Points on a hilly landscape, in no order, each with its height.
A ball rolls from a point to whichever of its 5 nearest points has the largest drop for the distance, and stops where none of them is lower. Distance is the straight distance between rows; heights are no part of it.
(183): [115 114 125 153 155 132 131 131 144]  h=4.16
(106): [109  96 126 142 150 206 105 170 200]  h=1.14
(132): [134 167 156 101  97  55 114  86  79]  h=8.90
(228): [137 125 132 119 127  54 138 113  69]  h=2.63
(841): [155 155 154 101  98  95 105 108  92]  h=2.95
(175): [152 117 116 129 143  97 123 121 105]  h=2.50
(560): [127 114  87 167 123 215 149 173 185]  h=3.26
(760): [103 113 128 114 136 135 118 120 132]  h=2.08
(598): [117 112 160 114 131 178 123 152 160]  h=4.22
(697): [122 124 100 165 131 168 172 162 167]  h=1.17
(848): [134 130 136 101 114  60 130 108  73]  h=3.14
(282): [124 113 135 158 149 156 147 156 163]  h=3.09
(125): [166 139  94 135 139  91 169 121 112]  h=1.56
(305): [104 102 137 145 149 149 131 153 161]  h=4.56
(724): [103 134 176 119 122 166 110 122 136]  h=1.72
(433): [117 106 108 173 149 213 114 176 199]  h=3.03
(145): [146 137  91 144 145 116 144 114 129]  h=7.63
(429): [146 161 166 104  95  70 109 103  89]  h=5.40
(218): [116 127  65 146 130 128 166 134 147]  h=2.14
(313): [107 115  63 163 127 132 172 151 146]  h=1.09
(307): [135 161 180 106 109  34  84  84  89]  h=6.94
(647): [136 153 152  96  94  65 125  96  78]  h=6.48
(182): [153 118 125 117 134  82 132 123  89]  h=2.48
(53): [158 129 107 131 150  96 135 123 101]  h=2.49
(352): [134 125  53 146 127 110 165 133 136]  h=4.23
(214): [132 143 167 114 115 117  55 107 121]  h=3.17
(832): [119 124 119 167 142 152 150 149 159]  h=1.99
(374): [103 113 154 111 131 162 129 135 147]  h=3.25
(323): [105 115  76 166 122 147 176 161 154]  h=0.96
(569): [125 133 125 111 117  42 135  98  60]  h=3.44
(437): [109 134  95 162 132 146 171 144 158]  h=1.20
(130): [113  92  69 167 125 197 171 194 165]  h=1.89
(515): [124 114 162 116 131 221 104 152 172]  h=0.71
(44): [128 147 141  97  99  54 128  95  71]  h=5.85
(238): [150 146  96 129 135  58 187 102  95]  h=0.93
(279): [123 118 109 144 155 126 121 119 132]  h=4.64
(663): [138 114 118 113 139 102 115 120 103]  h=2.41
(291): [120 117 171 116 131 200 106 147 160]  h=2.55
(375): [117 137 138 107 117 141 106 103 118]  h=1.05
(557): [103 121 140 106 127 149 119 113 133]  h=1.32
(575): [107 138 184 129 119 167  99 126 137]  h=2.16
(761): [119 149 157 117 115 136  81 105 120]  h=2.01
(192): [155 142  87 128 130  70 186 117 104]  h=0.25
(815): [114 135  81 153 132 136 169 130 153]  h=0.77
(7): [144 148 108 132 144  47 161  84  70]  h=1.95
(330): [114 132 182 124 124 180 110 136 146]  h=2.33
(536): [107  98 135 123 146 224 106 159 198]  h=0.38
(600): [110 118  87 160 118 162 174 172 162]  h=0.83
(476): [118 120 177 114 124 187 117 142 155]  h=0.79
(453): [153 126 128 127 136  67 141 120  80]  h=2.53
(200): [122  90 137 129 141 187 116 171 182]  h=4.46
(96): [107 135 149 110 124 151 109 111 127]  h=0.24
(113): [141 147  86 124 133  43 191  89  86]  h=1.93
(559): [131 149 154 116 112 125  71 103 112]  h=2.54
(574): [103 105 135 131 149 138 125 138 145]  h=3.67
(654): [140 136 139  95 104  72 130 113  80]  h=2.96
(542): [125 109 116 121 140 119 111 117 117]  h=2.11
(105): [136 127 111 166 133 189 149 175 178]  h=3.29
(339): [150 153 161 114 105 104  73 109 106]  h=3.04
(633): [154 156 172 108 105  80  77 111 101]  h=3.63
(669): [137 117 122  96 126 110 110 115 103]  h=2.46
(393): [146 139  68 135 134 115 157 122 138]  h=0.87
(524): [139 134 137  95 112 110 112 109  97]  h=2.51
(34): [158 136  80 130 137 100 168 122 121]  h=3.51
(297): [142 134 121 130 140  53 147 100  71]  h=2.39
(824): [148 153 146 100 105 114  96 105  98]  h=2.64
(477): [116 124 121 165 149 145 144 139 157]  h=2.61
(611): [143 122 130  99 117  88 122 117  88]  h=2.52
(123): [124 131 100 157 147 135 145 126 150]  h=4.73
(564): [151 160 182 103 103  57  85 100  90]  h=5.42
(366): [112 117 126 108 129 134 117 114 124]  h=1.47
(109): [121 126 190 127 126 189  85 149 149]  h=2.27
(497): [105 116 171 129 145 243  86 148 187]  h=0.99
(252): [120 110  84 161 119 191 166 183 175]  h=1.45
(820): [126 115 180 128 135 216  79 153 162]  h=1.65

Where does a ball stop that starts at each point below?
(429) => (96)
(574) => (96)
(339) => (96)
(560) => (600)
(524) => (96)
(228) => (192)
(34) => (192)
(433) => (536)

Call two points neighbours if one is among the 5 nearest of the other. Go from one point of each pair to the other, from neighbour to neighbour, staying as low as possible. Name the highest point that can't be avoided.
(192) / (96) => (53)
(600) / (815) => (323)
(96) / (536) => (724)
